Points on a hilly landscape, in no order, each with its height.
From any point a ball rolls to the lowest of the 2 points nearest to it. It stops when none of these is lower. Distance is the straight distance between rows; heights are no part of it.
Dola (h 18.0): -.24  -.03  -.19  .13  .04  .15  .28  .12  .02  .06  .02  -.34  -.10  .31  .19  -.07  .18  .36  .34  -.23  -.14  .37  -.23  -.02  -.28
gevi (h 20.1): .14  -.07  .03  -.07  .07  .27  -.39  -.16  -.16  .12  -.08  -.01  .19  .20  -.15  .19  .22  -.08  .16  .13  -.12  -.39  .05  .09  -.39
Pif (h 48.7): -.43  -.20  .08  -.01  -.04  .09  -.16  .48  .20  -.03  -.27  -.23  .57  -.17  -.04  .25  -.14  .02  -.76  .35  .18  -.62  -.10  .18  .16
ladi (h 47.1): .21  -.28  -.11  -.14  -.02  .15  -.27  .18  -.24  .28  -.01  -.23  .31  -.10  -.07  -.13  .23  -.10  -.10  -.03  .02  -.70  .15  .16  .20
makid (h 65.0): -.03  .17  -.32  -.04  .32  .20  .07  -.52  .13  -.19  -.07  -.10  -.34  .58  .01  .18  .22  -.04  .43  -.07  -.23  .38  .05  .16  -.44
gis (h 36.8): .01  .22  .18  -.01  .11  .22  -.05  -.35  -.02  -.03  -.12  .13  -.31  .26  .02  .11  .08  .12  .59  .15  -.22  .33  -.13  -.33  -.48
mati (h 35.0): -.13  -.13  .11  .05  -.02  .34  .16  .35  -.33  .39  .13  -.28  .25  -.04  .11  -.27  .13  .21  .49  -.13  -.11  -.13  -.17  -.32  .33
bemul (h 15.4): .25  .38  .21  .02  -.05  -.48  .05  -.47  .22  -.39  .11  .70  -.42  -.19  -.10  -.03  -.28  -.46  -.45  .18  .05  .31  .22  .11  .20
Sata (h 33.2): .06  .02  .02  .17  -.25  -.33  .05  -.09  .31  -.24  -.14  .12  -.06  -.07  -.22  -.08  -.21  -.08  -.69  .24  .05  .19  -.05  .05  -.12
suz (h 35.2): .15  .17  .20  .03  -.20  -.39  .03  -.18  .33  -.17  -.19  .28  -.10  -.06  -.27  -.01  -.24  -.28  -.81  .49  .02  .10  .01  -.09  -.10
tige (h 72.2): -.01  .13  .16  .07  -.11  -.39  .26  .02  .20  -.13  .20  .33  -.29  -.20  .11  -.24  -.24  .00  -.02  -.17  .16  .60  -.03  -.26  .32
deno (h 47.0): -.42  -.47  .39  .13  .12  .39  -.24  .23  -.12  -.06  -.02  -.28  .66  -.03  -.21  .55  -.07  -.04  -.08  .37  -.11  -.60  -.08  -.06  -.06
mufo (h 32.5): -.10  .11  .26  -.02  .02  .21  .05  -.04  -.13  .16  .03  .03  -.16  .01  .12  -.10  .00  .28  .59  .01  -.07  .37  -.20  -.56  -.03
tugu (h 14.0): -.57  -.35  .22  .24  .03  .47  -.15  .30  -.05  -.11  -.13  -.43  .48  .15  .19  .49  .13  .25  -.10  .12  -.15  -.44  -.21  .20  -.20
segur (h 47.5): -.51  -.34  .29  .14  .11  .28  -.26  .27  .08  -.13  -.18  -.28  .63  -.01  -.09  .50  -.08  -.07  -.43  .48  .01  -.56  -.06  .03  -.07
fir (h 22.2): -.13  .02  .46  -.02  -.20  -.08  .24  .48  -.03  .18  .09  -.10  .24  -.38  -.11  -.31  -.30  .18  -.33  .11  .05  .19  -.20  -.43  .50
von (h 40.9): -.12  -.10  .10  .15  .00  .26  -.38  -.04  .06  -.13  -.23  -.24  .16  .35  .07  .30  .17  .11  -.13  .31  -.26  -.19  -.11  .12  -.61
Zomit (h 31.9): -.45  -.19  .17  .17  -.18  .26  .12  .53  -.01  .02  -.07  -.41  .52  -.15  .10  .08  -.03  .39  -.26  .05  -.07  -.31  -.22  .08  .20
tisab (h 25.6): -.06  -.03  -.65  .05  .19  -.04  .19  -.14  .17  -.06  .12  -.27  -.19  .46  .11  -.01  .26  .06  .18  -.34  -.01  .28  .11  .38  -.08
lel (h 37.7): .29  -.19  .01  -.07  -.12  -.36  .21  .27  .00  .17  .18  .08  -.04  -.34  .04  -.40  -.10  -.13  -.48  -.22  .11  -.06  .15  .06  .62
tugap (h 36.6): -.05  -.04  .08  .00  .09  .16  -.05  .07  -.15  .18  .01  -.12  -.05  .12  .04  -.11  .11  .18  .35  -.04  -.17  .07  -.08  -.15  -.12
vol (h 26.3): .18  .09  .12  -.09  .06  .12  -.24  -.25  -.07  .11  -.11  .18  -.02  .07  -.13  .07  .09  -.07  .28  .09  -.11  -.15  .13  -.07  -.30
kiz (h 37.1): .11  -.05  -.60  -.22  .31  -.14  .19  .02  -.02  .19  .20  -.25  -.11  .09  .14  -.20  .27  -.13  .12  -.46  .11  .00  .31  .35  .49
volam (h 38.0): .51  -.02  -.10  -.37  .07  -.15  -.28  -.17  -.14  .20  -.08  .25  -.08  -.19  -.15  -.04  .02  -.38  -.15  -.07  .12  -.50  .48  .22  .05
sez (h 31.8): -.28  -.15  .31  .12  .02  .46  .04  .36  -.31  .22  .14  -.28  .31  .04  .05  -.07  .14  .26  .50  -.06  -.18  -.09  -.27  -.32  .11
Gab (h 36.5): -.03  .01  -.02  -.07  .14  .16  .15  .08  -.12  .19  .08  -.08  -.17  .08  .15  -.15  .11  .19  .52  -.12  -.12  .23  -.08  -.32  .09
pag (h 44.5): -.02  -.11  -.51  .11  -.06  -.28  .27  .18  .14  -.10  .25  -.10  -.16  -.04  .13  -.21  .15  .05  -.09  -.43  .16  .14  .03  .33  .13
lepuz (h 42.1): -.04  -.17  -.16  .02  -.02  .00  .25  .30  -.11  .20  .13  -.31  -.03  -.03  .14  -.35  .14  .17  .09  -.37  .03  -.04  -.03  .05  .24
vigud (h 44.1): .16  .33  .23  -.14  .12  -.04  -.02  -.42  -.08  -.02  -.08  .39  -.38  -.13  .02  .07  -.27  -.05  .54  .10  -.01  .37  -.01  -.44  -.08
lesis (h 39.4): .15  -.19  -.12  .01  -.21  -.32  .21  .30  .07  .01  .16  -.05  .01  -.29  .09  -.37  -.09  .01  -.54  -.30  .13  .00  .06  .20  .36
Pegun (h 22.7): .14  .07  -.18  -.14  .14  -.32  .14  -.02  .03  .01  .16  .16  -.33  -.10  .12  -.22  .03  -.19  .04  -.34  .13  .12  .26  .12  .40
lozam (h 30.6): -.57  -.27  .47  .19  -.12  .34  .14  .56  -.08  .00  .06  -.39  .63  -.15  .03  .18  -.07  .27  -.04  .12  -.15  -.28  -.22  -.10  .31
popu (h 63.9): .05  .06  -.30  -.02  .20  .15  -.10  -.34  .10  -.11  -.14  -.19  -.25  .49  .01  .12  .31  -.03  .18  .06  -.22  .12  .11  .24  -.52
dopid (h 15.2): .21  -.19  -.01  -.04  .05  .27  -.56  -.18  -.09  .09  -.17  .04  .27  .24  -.20  .34  .23  -.21  .01  .23  -.01  -.70  .15  .23  -.45
lila (h 9.5): .22  -.18  .21  -.07  -.02  .23  -.51  -.18  -.15  .19  -.10  .14  .50  .13  -.36  .39  .04  -.27  .05  .21  .19  -.77  .22  .11  -.33
dupu (h 35.1): -.24  -.29  -.31  .12  -.26  -.03  .12  .50  .11  -.06  -.16  -.26  .32  -.40  .05  -.07  -.09  .26  -.72  -.07  .19  -.22  -.20  .30  .11
rebe (h 69.6): -.17  .12  .02  .18  -.09  -.09  .33  .02  .15  -.12  .13  .02  -.27  .09  .19  -.19  -.02  .28  .35  -.21  .04  .64  -.24  -.23  -.11
zak (h 22.4): .30  .22  .30  -.14  -.01  -.43  .08  -.20  .13  -.17  .14  .60  -.35  -.30  .00  -.15  -.35  -.37  -.36  .06  .09  .31  .23  -.14  .37
Mes (h 24.4): .42  .16  -.11  -.47  .13  .12  .01  -.09  -.32  .61  -.04  .18  .17  -.19  .03  .06  -.07  -.22  .52  -.25  .33  -.37  .29  .05  .26
miraf (h 29.4): -.11  .20  -.19  .46  -.30  -.25  .22  -.34  .34  -.58  -.05  .27  -.34  .13  -.12  .01  -.08  .05  -.23  .20  -.02  .48  -.21  .21  -.55
siv (h 75.1): .21  .26  .12  -.30  .16  -.38  .15  -.19  -.11  -.11  .19  .53  -.39  -.44  .30  -.07  -.36  -.26  .30  -.16  .16  .36  .09  -.35  .53
rilu (h 28.7): .35  .03  .23  -.24  .07  -.38  .02  -.04  -.08  .08  .10  .44  -.20  -.42  .01  -.17  -.25  -.28  -.24  -.07  .10  .12  .30  -.20  .53
Zekab (h 24.7): -.09  .14  .57  .07  -.13  .03  .10  .12  -.04  .08  -.01  .18  .00  -.19  -.05  -.16  -.27  .29  .19  .17  -.06  .50  -.23  -.77  .20
tabav (h 12.6): -.43  -.05  .25  .27  -.23  .24  .23  .39  -.01  -.05  .00  -.29  .23  -.03  .15  .00  -.03  .52  .03  -.04  -.14  .24  -.37  -.09  -.23
duv (h 13.7): .11  -.26  .39  .01  -.02  .22  -.41  -.05  -.13  .16  .01  .10  .62  .07  -.48  .45  -.10  -.28  .03  .35  .18  -.64  .11  -.06  -.25
megu (h 40.7): .11  .33  .11  -.11  .13  .03  -.03  -.45  .02  -.17  -.11  .32  -.46  .11  -.02  .07  -.12  -.07  .43  .16  -.13  .38  .05  -.29  -.26
zilip (h 36.0): .03  -.28  -.45  -.01  .02  .10  -.18  .16  .00  .09  -.19  -.47  .05  .33  .20  .04  .31  .03  -.25  -.08  -.02  -.43  .06  .45  -.19
kon (h 32.3): .46  .15  -.32  -.41  .19  -.10  -.21  -.42  -.08  .04  -.06  .23  -.27  -.08  -.11  .09  .02  -.53  -.08  -.11  .12  -.39  .47  .42  -.01
netu (h 33.5): -.41  -.10  -.02  .14  -.19  .09  .16  .57  .13  -.03  -.19  -.38  .49  -.40  .07  .05  -.14  .36  -.56  .08  .11  -.19  -.26  .12  .15
fifik (h 34.4): -.08  .16  .07  .07  .13  .25  .10  -.31  .09  -.12  -.10  -.08  -.29  .41  .07  .08  .21  .20  .53  .06  -.26  .49  -.19  -.21  -.52
ramud (h 39.8): -.16  -.30  .05  .11  .11  .38  -.43  .01  -.06  -.04  -.20  -.32  .29  .36  .07  .43  .32  -.04  -.11  .24  -.19  -.49  -.09  .21  -.51
mez (h 33.7): .31  -.06  .06  -.18  .05  -.41  .14  .15  -.07  .14  .20  .31  -.17  -.40  .13  -.33  -.13  -.22  -.29  -.26  .17  .09  .27  -.06  .69
Doseb (h 74.1): .12  .20  .15  -.17  .17  -.25  .20  -.09  -.07  -.08  .16  .31  -.42  -.30  .29  -.13  -.23  -.02  .41  -.17  .14  .48  .02  -.46  .44
sema (h 15.9): .10  .22  -.38  -.25  .33  -.28  .19  -.10  .02  .00  .32  .19  -.29  -.01  .23  -.12  .06  -.26  .18  -.40  .16  .21  .25  .19  .58
bemi (h 48.0): -.54  -.11  .24  .06  .04  .09  -.17  .40  .31  -.13  -.28  -.25  .55  -.13  -.12  .43  -.18  -.11  -.75  .55  .16  -.55  -.15  .06  -.04
Ruv (h 60.1): .26  .25  -.06  -.22  .23  .35  -.23  -.55  -.03  .07  -.19  .17  -.15  .32  -.16  .29  .11  -.12  .55  .12  -.16  -.06  .14  .08  -.59
vobe (h 57.8): .16  .22  -.03  -.28  .26  .46  -.14  -.42  -.12  .20  -.14  .10  -.04  .28  -.06  .30  .09  .05  .78  .01  -.07  .10  .03  -.12  -.50
tovo (h 71.6): -.01  .22  .02  .21  -.23  -.44  .28  -.04  .32  -.31  .28  .47  -.33  -.21  .03  -.19  -.16  -.04  -.17  -.13  .15  .62  -.09  -.05  .16
biv (h 69.0): -.21  .08  -.14  .37  -.18  -.08  .28  .02  .22  -.21  .02  -.06  -.25  .11  .08  -.09  -.02  .33  .14  -.11  -.04  .60  -.31  .00  -.41
rato (h 51.7): .33  .46  .19  -.39  .11  .13  -.11  -.47  -.23  .16  -.18  .45  -.14  -.06  .00  .29  -.33  -.12  .70  .03  .17  .08  .06  -.29  -.23
kipu (h 40.4): .39  -.02  -.36  -.42  .29  -.21  .00  -.07  -.21  .23  .14  .09  -.19  -.23  .04  -.13  .08  -.38  .04  -.34  .14  -.32  .48  .26  .49
tev (h 70.4): -.14  .28  .15  .19  -.10  -.23  .28  -.20  .24  -.28  .14  .31  -.46  .06  .13  -.11  -.19  .14  .27  -.08  .04  .72  -.14  -.27  -.02
Zezif (h 12.5): -.41  -.17  .32  .20  -.05  .33  -.15  .29  -.04  -.09  -.08  -.31  .41  .11  .08  .32  .04  .27  -.13  .17  -.21  -.17  -.24  .00  -.24
gunar (h 46.5): -.34  -.50  .41  .16  .10  .52  -.25  .15  -.22  .01  .06  -.25  .58  .06  -.17  .54  .08  -.05  .23  .20  -.13  -.57  -.07  -.04  -.24
linor (h 66.1): -.12  .28  -.28  .04  .18  .03  .17  -.36  .18  -.23  .06  .01  -.41  .44  .10  .04  .14  .02  .40  -.10  -.13  .51  .01  .05  -.24
leg (h 29.0): -.31  -.21  .47  .12  -.10  .29  -.02  .37  -.17  .10  .13  -.24  .47  -.09  -.11  .05  -.04  .21  .05  .12  -.18  -.19  -.22  -.29  .17
Zonav (h 73.0): .02  .13  .10  .03  -.02  -.40  .35  .05  .09  -.05  .31  .37  -.37  -.29  .29  -.28  -.20  .04  .21  -.33  .21  .58  -.01  -.33  .59
lome (h 21.1): .18  .42  .10  -.01  -.02  -.38  .05  -.55  .16  -.45  .07  .61  -.59  .01  -.03  .00  -.17  -.44  -.15  .13  .02  .29  .20  .15  .05
ninan (h 54.5): -.17  -.33  -.20  .11  -.11  .14  .03  .47  -.13  .08  -.07  -.52  .34  -.04  .21  -.12  .11  .24  -.34  -.16  .02  -.51  -.09  .33  .25
fomup (h 34.2): -.18  -.11  .13  .05  .01  .33  -.02  .25  -.19  .17  .06  -.31  .16  .16  .10  -.01  .22  .26  .35  -.06  -.22  -.10  -.15  -.12  -.08
nif (h 31.6): -.04  .12  .01  .28  -.30  -.30  .22  .00  .28  -.30  -.04  .17  -.11  -.12  -.19  -.11  -.20  .07  -.38  .05  .03  .48  -.15  -.03  -.16
ves (h 22.5): .23  .02  -.34  -.33  .32  .21  .13  -.09  -.31  .44  .04  -.10  .03  -.07  .08  -.12  .14  -.05  .65  -.31  .05  -.09  .23  -.05  .34
Kado (h 53.8): .23  -.15  -.15  -.03  -.11  -.08  -.34  -.14  .09  -.13  -.27  -.07  -.08  .18  -.02  .01  .11  -.15  -.49  .17  -.02  -.35  .11  .29  -.18
Fek (h 29.1): -.03  -.05  -.84  .03  .12  -.12  .10  -.15  .23  -.14  .09  -.24  -.14  .44  .07  .07  .30  -.04  -.03  -.30  .04  .13  .17  .64  -.13
Midiz (h 41.5): -.04  -.18  .14  .04  -.06  .16  -.27  .21  -.13  .09  -.04  -.22  .30  .03  -.08  .03  .11  .07  -.17  .13  -.12  -.37  -.02  .00  -.01
timo (h 42.8): .41  -.22  -.12  -.26  .01  -.07  -.30  .04  -.15  .28  -.08  .03  .09  -.17  -.13  -.11  .16  -.24  -.27  -.07  .11  -.63  .35  .18  .22
Zibu (h 15.0): -.40  -.07  .32  .24  -.22  .19  .33  .47  -.08  .04  .04  -.33  .31  -.18  .08  -.15  -.10  .53  .06  -.10  -.09  .22  -.37  -.22  .12
kezo (h 48.1): .30  .43  .31  -.32  .05  .00  -.02  -.42  -.21  .07  -.12  .55  -.23  -.27  .05  .24  -.46  -.11  .68  .06  .11  .20  -.02  -.45  -.08
fabos (h 40.8): .32  .17  .36  -.13  -.05  -.22  -.32  -.17  .09  .08  -.15  .34  .10  -.25  -.45  .02  -.22  -.36  -.46  .47  .01  -.11  .16  -.24  .04
fot (h 28.5): -.16  .06  .45  .09  -.09  .16  .15  .18  -.11  .14  .06  .00  -.05  -.08  .12  -.20  -.15  .39  .42  .00  -.07  .43  -.33  -.69  .18
kovo (h 43.5): -.03  -.01  -.15  .16  -.04  -.01  .04  -.05  .13  -.10  -.06  -.21  -.22  .31  .09  -.03  .12  .14  -.07  -.04  -.05  .17  -.03  .17  -.35
vegev (h 10.7): -.35  -.11  .13  .24  -.16  .22  .06  .30  .03  -.06  -.10  -.34  .24  .08  .12  .11  .02  .41  -.14  .02  -.15  .02  -.27  .08  -.27
Kobom (h 68.3): -.21  .15  -.61  .34  -.14  -.19  .28  -.03  .33  -.43  .24  .10  -.28  .09  .06  -.02  .20  .13  .06  -.22  .03  .52  -.20  .28  -.33
mamob (h 26.2): -.03  -.15  .34  -.02  -.08  .13  -.13  .30  -.26  .25  .12  -.07  .34  -.18  -.18  -.07  -.06  .05  .04  .06  -.04  -.18  -.07  -.32  .29
Dozim (h 19.0): .15  .10  -.63  -.33  .38  -.06  -.07  -.38  .03  -.05  .09  -.04  -.25  .24  .02  .08  .20  -.30  .18  -.30  .01  .01  .42  .48  .17
sig (h 66.9): -.15  .30  -.51  .09  .13  -.12  .24  -.33  .28  -.31  .18  .08  -.39  .35  .12  .04  .16  .03  .31  -.23  -.01  .53  .00  .28  -.10
Goz (h 51.0): .36  -.19  .00  -.14  -.09  -.30  -.18  .03  .08  .07  -.08  .07  .01  -.11  -.12  -.14  -.03  -.23  -.73  .10  .08  -.26  .23  .15  .26
deg (h 76.3): .26  .27  -.01  -.33  .23  -.34  .05  -.22  -.14  -.08  .21  .44  -.41  -.30  .19  -.05  -.23  -.35  .18  -.20  .16  .15  .29  -.07  .42
giru (h 26.1): .00  .02  .41  .01  -.15  -.15  .05  .18  .00  .07  .07  .03  .11  -.22  -.17  -.23  -.24  .07  -.30  .14  -.01  .22  -.06  -.36  .23
gomer (h 25.3): .05  .40  -.02  .18  -.13  -.40  .11  -.45  .30  -.46  .07  .49  -.49  .05  -.03  -.02  -.09  -.19  -.14  .04  .03  .39  .08  .15  -.11
mosub (h 32.0): -.12  .22  .04  .29  -.05  .04  .13  -.36  .19  -.33  -.13  .03  -.37  .45  .05  .07  .10  .16  .23  .13  -.21  .49  -.21  .00  -.64
zotu (h 45.8): -.24  -.29  .34  .09  .06  .45  -.22  .18  -.29  .12  .15  -.20  .45  .08  -.11  .24  .15  .06  .31  .09  -.17  -.37  -.14  -.14  -.18
Komo (h 28.4): -.07  .16  .45  .09  -.17  -.23  .27  .08  .14  -.04  .09  .20  -.16  -.22  -.04  -.28  -.35  .20  -.02  .05  .05  .68  -.25  -.58  .18
kelo (h 57.0): .14  .07  -.14  .13  -.10  -.19  -.13  -.39  .21  -.31  -.25  .09  -.34  .29  -.06  .06  .06  -.17  -.32  .20  -.09  -.04  .12  .24  -.41
guz (h 14.9): -.29  -.05  .05  .24  -.14  .18  .28  .28  .00  .01  .04  -.33  .00  .11  .20  -.12  .00  .46  .18  -.17  -.12  .35  -.32  -.10  -.18
vurab (h 11.0): .02  .24  -.60  -.26  .38  -.10  .09  -.33  .04  -.11  .19  .05  -.28  .20  .12  .04  .12  -.25  .25  -.36  .07  .23  .31  .36  .36
vuzum (h 21.4): -.14  -.07  -.39  .06  .16  .11  .23  .04  .08  .05  .07  -.41  -.13  .39  .17  -.05  .26  .24  .27  -.27  -.11  .30  -.03  .20  -.17
Sosef (h 19.1): -.24  -.31  .46  .03  .01  .19  -.15  .39  -.17  .16  .11  -.16  .69  -.23  -.39  .23  -.20  -.13  -.14  .37  .00  -.57  -.04  -.23  .24
sinub (h 27.9): .15  -.01  -.04  -.01  -.02  -.29  .10  .07  -.01  .04  .09  .06  -.23  -.12  .08  -.28  .04  -.02  -.14  -.21  .09  .08  .13  .04  .28
lefi (h 44.8): -.15  -.33  .05  .09  .09  .45  -.22  .22  -.27  .20  .06  -.34  .38  .15  .02  .20  .31  .09  .26  .02  -.14  -.53  -.10  .07  -.14
dagut (h 42.0): -.06  -.03  .03  .14  -.01  .20  -.15  -.09  .04  -.10  -.18  -.23  -.03  .34  .07  .15  .20  .17  .04  .13  -.22  .07  -.11  .11  -.56
gerir (h 52.6): .02  -.28  -.33  -.05  .05  .07  -.01  .31  -.17  .21  -.01  -.48  .14  .05  .17  -.19  .27  .08  -.13  -.19  .02  -.47  .07  .29  .21
fof (h 18.2): -.30  .03  .50  .15  -.22  .08  .25  .42  -.07  .12  .09  -.14  .29  -.22  -.05  -.21  -.22  .37  -.02  .03  -.07  .30  -.33  -.46  .30
Dulur (h 50.2): .07  -.26  -.17  -.05  .03  .20  -.06  .31  -.31  .37  .03  -.37  .27  -.05  .09  -.21  .31  .02  .10  -.16  -.06  -.51  .08  .10  .31
zonel (h 70.9): -.13  .38  .08  .30  -.20  -.36  .33  -.29  .37  -.44  .22  .52  -.45  .00  .05  -.08  -.24  .03  .09  -.02  .14  .73  -.17  -.14  -.06
lebuz (h 44.0): .33  .32  .44  -.25  -.03  .01  -.04  -.26  -.21  .16  -.11  .53  -.08  -.39  .02  .11  -.45  -.02  .50  .11  .15  .23  -.03  -.65  .13
siz (h 53.2): .35  -.13  -.18  -.08  -.14  -.43  -.13  -.15  .28  -.18  -.17  .22  -.14  -.05  -.07  -.12  -.05  -.39  -.89  .18  .13  -.26  .18  .35  .09
zeniv (h 30.3): .16  -.02  -.39  -.25  .33  -.01  .17  -.03  -.22  .28  .08  -.11  -.14  -.06  .10  -.19  .18  -.08  .35  -.35  .08  -.03  .24  .04  .32
Nef (h 30.7): -.14  .21  .00  .40  -.20  -.10  .09  -.41  .23  -.39  -.22  .08  -.34  .33  -.08  .10  -.01  .12  -.08  .25  -.20  .40  -.20  .14  -.69
voza (h 45.2): -.07  .03  -.27  .21  -.06  -.23  .18  .03  .14  -.12  .15  -.06  -.26  .12  .10  -.15  .07  .12  .02  -.25  .09  .30  -.05  .17  -.09
vul (h 30.5): -.08  .08  -.22  .41  -.32  -.35  .19  -.16  .40  -.52  .00  .24  -.19  -.14  -.17  -.01  -.15  -.03  -.53  .18  .08  .40  -.23  .15  -.36
Naf (h 38.3): -.01  -.25  -.29  -.01  .12  .23  -.33  .02  -.08  .05  -.18  -.39  .13  .37  .12  .22  .41  .01  -.11  .08  -.14  -.52  -.02  .33  -.41
fali (h 52.2): .00  -.25  -.27  .04  -.14  -.11  -.29  .08  .16  -.16  -.36  -.14  .15  .14  .05  .04  .04  -.08  -.78  .17  .10  -.35  -.04  .38  -.21
par (h 43.4): -.15  -.34  -.03  .03  .02  .29  -.26  .33  -.27  .12  .00  -.42  .45  .09  .09  .06  .21  .04  -.07  .05  -.12  -.66  -.04  .20  .06
pab (h 39.6): .03  -.13  .06  .01  -.03  .07  -.13  .06  -.05  .02  -.06  -.17  .04  .12  .00  -.04  .12  .08  -.07  .04  -.15  -.13  .03  .00  -.11
mis (h 38.9): .22  .17  .39  -.18  .02  .12  -.07  -.08  -.21  .29  -.02  .41  .02  -.27  -.09  -.01  -.23  .05  .55  .05  .08  .08  -.02  -.58  .11
pap (h 28.0): -.09  .42  -.20  .38  -.23  -.37  .23  -.46  .38  -.61  .11  .53  -.47  .08  -.09  .00  -.04  -.04  -.10  .11  .05  .51  -.14  .21  -.31
rarel (h 67.7): -.18  .33  -.72  .20  -.05  -.22  .26  -.20  .36  -.37  .32  .16  -.30  .23  .11  .04  .29  -.01  .18  -.28  .09  .54  -.05  .45  -.13
Kizat (h 39.0): -.07  -.11  .12  .02  -.01  .09  .13  .31  -.23  .28  .09  -.20  .05  -.09  .13  -.34  .06  .22  .18  -.18  -.05  .01  -.09  -.20  .29
biges (h 29.5): .12  -.08  .19  -.03  -.14  -.11  .05  .19  -.08  .12  .01  .03  -.04  -.14  -.05  -.24  -.10  .06  -.19  -.03  .01  .07  .04  -.18  .20
Sanad (h 44.6): .43  .10  .31  -.28  -.03  -.17  -.22  -.09  -.08  .18  -.04  .41  .09  -.38  -.32  -.06  -.21  -.30  -.35  .25  .08  -.17  .29  -.15  .20
lan (h 55.0): .20  .41  .07  -.32  .19  .27  -.06  -.57  -.12  .16  -.17  .33  -.23  .13  .02  .32  -.17  -.01  .82  .05  .03  .15  -.03  -.29  -.39
tiga (h 37.0): .00  -.29  -.20  .07  -.26  -.21  .21  .52  .09  .01  .01  -.15  .24  -.39  .02  -.27  -.15  .11  -.76  -.19  .20  -.18  -.11  .24  .39
Timel (h 9.8): .27  .05  -.21  -.37  .19  .28  .11  -.03  -.39  .59  -.01  .02  .24  -.16  .05  -.06  .09  -.09  .69  -.26  .18  -.31  .19  -.05  .35
Tamom (h 32.7): -.02  -.25  -.74  -.01  .11  -.04  -.03  .03  .14  -.03  -.12  -.45  -.11  .38  .15  .03  .31  .01  -.21  -.24  .06  -.16  .08  .62  -.19
Vira (h 50.9): -.13  -.33  -.11  .02  -.08  .07  -.36  .23  .01  -.01  -.33  -.27  .36  .03  .09  .08  .04  -.02  -.68  .18  .06  -.59  -.05  .35  -.04
nagam (h 22.3): -.14  -.24  .37  -.03  -.11  .16  -.09  .46  -.22  .24  .16  -.20  .58  -.32  -.23  -.09  -.12  -.05  -.17  .16  -.01  -.47  -.06  -.25  .49
gake (h 48.3): .41  -.10  .15  -.22  -.07  -.20  -.30  .05  -.05  .19  -.08  .20  .19  -.32  -.26  -.12  -.11  -.34  -.63  .23  .05  -.32  .19  -.08  .32
fevur (h 68.7): -.31  .05  -.44  .46  -.18  -.08  .24  .05  .27  -.38  .13  -.07  -.22  -.02  .04  .01  .06  .29  .03  -.12  -.05  .53  -.34  .22  -.53
Fif (h 41.9): .00  -.14  -.49  .02  .04  -.19  .30  .21  .01  .13  .19  -.29  -.10  .04  .18  -.30  .20  .04  .02  -.44  .13  -.03  .11  .29  .34
sile (h 62.4): .21  .19  -.19  -.11  .19  .10  -.20  -.46  .04  -.10  -.15  .06  -.34  .34  -.08  .19  .19  -.18  .25  .10  -.19  -.07  .20  .21  -.46
Zame (h 32.8): .19  .14  .20  -.17  .09  .21  -.12  -.16  -.21  .25  -.06  .25  .02  -.02  -.08  .08  -.04  .05  .59  .03  -.01  -.02  .04  -.32  -.17
tupa (h 16.7): -.06  -.26  .38  .01  -.03  .19  -.35  .14  -.21  .14  .09  -.01  .65  -.10  -.41  .26  -.10  -.13  -.07  .39  .08  -.57  -.01  -.15  -.02
vuv (h 26.0): .33  .03  -.51  -.34  .29  -.15  -.12  -.29  -.03  -.01  .02  .01  -.29  .12  -.01  -.02  .14  -.38  -.03  -.22  .04  -.26  .43  .44  .11
zoriz (h 34.0): .41  .11  -.30  -.43  .25  -.01  -.04  -.18  -.29  .37  .01  .13  -.01  -.22  -.02  -.05  .06  -.31  .35  -.27  .16  -.31  .41  .15  .23
Vuzi (h 49.6): -.20  -.34  .03  -.03  -.07  .04  -.25  .40  .03  .02  -.19  -.28  .53  -.12  -.01  .06  -.04  -.08  -.73  .20  .12  -.67  -.03  .19  .27
gigu (h 55.5): .24  -.01  -.08  -.01  -.03  -.12  -.26  -.29  .07  -.13  -.20  .03  -.23  .21  -.07  -.02  .13  -.17  -.21  .14  -.10  -.22  .18  .17  -.26
nez (h 21.0): -.33  .15  .65  .13  -.21  .07  .14  .31  .00  .05  .09  -.01  .25  -.16  -.17  -.10  -.31  .35  -.01  .28  -.07  .44  -.40  -.63  .15
Deges (h 37.4): .18  .30  .41  .03  -.12  -.24  -.12  -.25  .20  -.11  -.17  .26  -.03  -.11  -.37  -.01  -.26  -.27  -.58  .60  -.06  .12  .03  -.30  -.14

For each start below, name the point where the ball stops.
gake -> bemul
vigud -> bemul
zotu -> sez
kelo -> sez
gerir -> vurab
siv -> lila
gigu -> sez
ninan -> sez

Write out the way that a ball takes from each point below.
siz -> Goz, gake, Sanad, fabos, Deges, suz, Sata, nif, vul, miraf, pap, gomer, lome, bemul
lesis -> tiga, dupu, netu, Zomit, lozam, leg, mamob, nagam, Sosef, tupa, duv, lila
makid -> popu, sile, Ruv, vobe, lan, rato, kezo, lebuz, mis, Zame, vol, gevi, dopid, lila
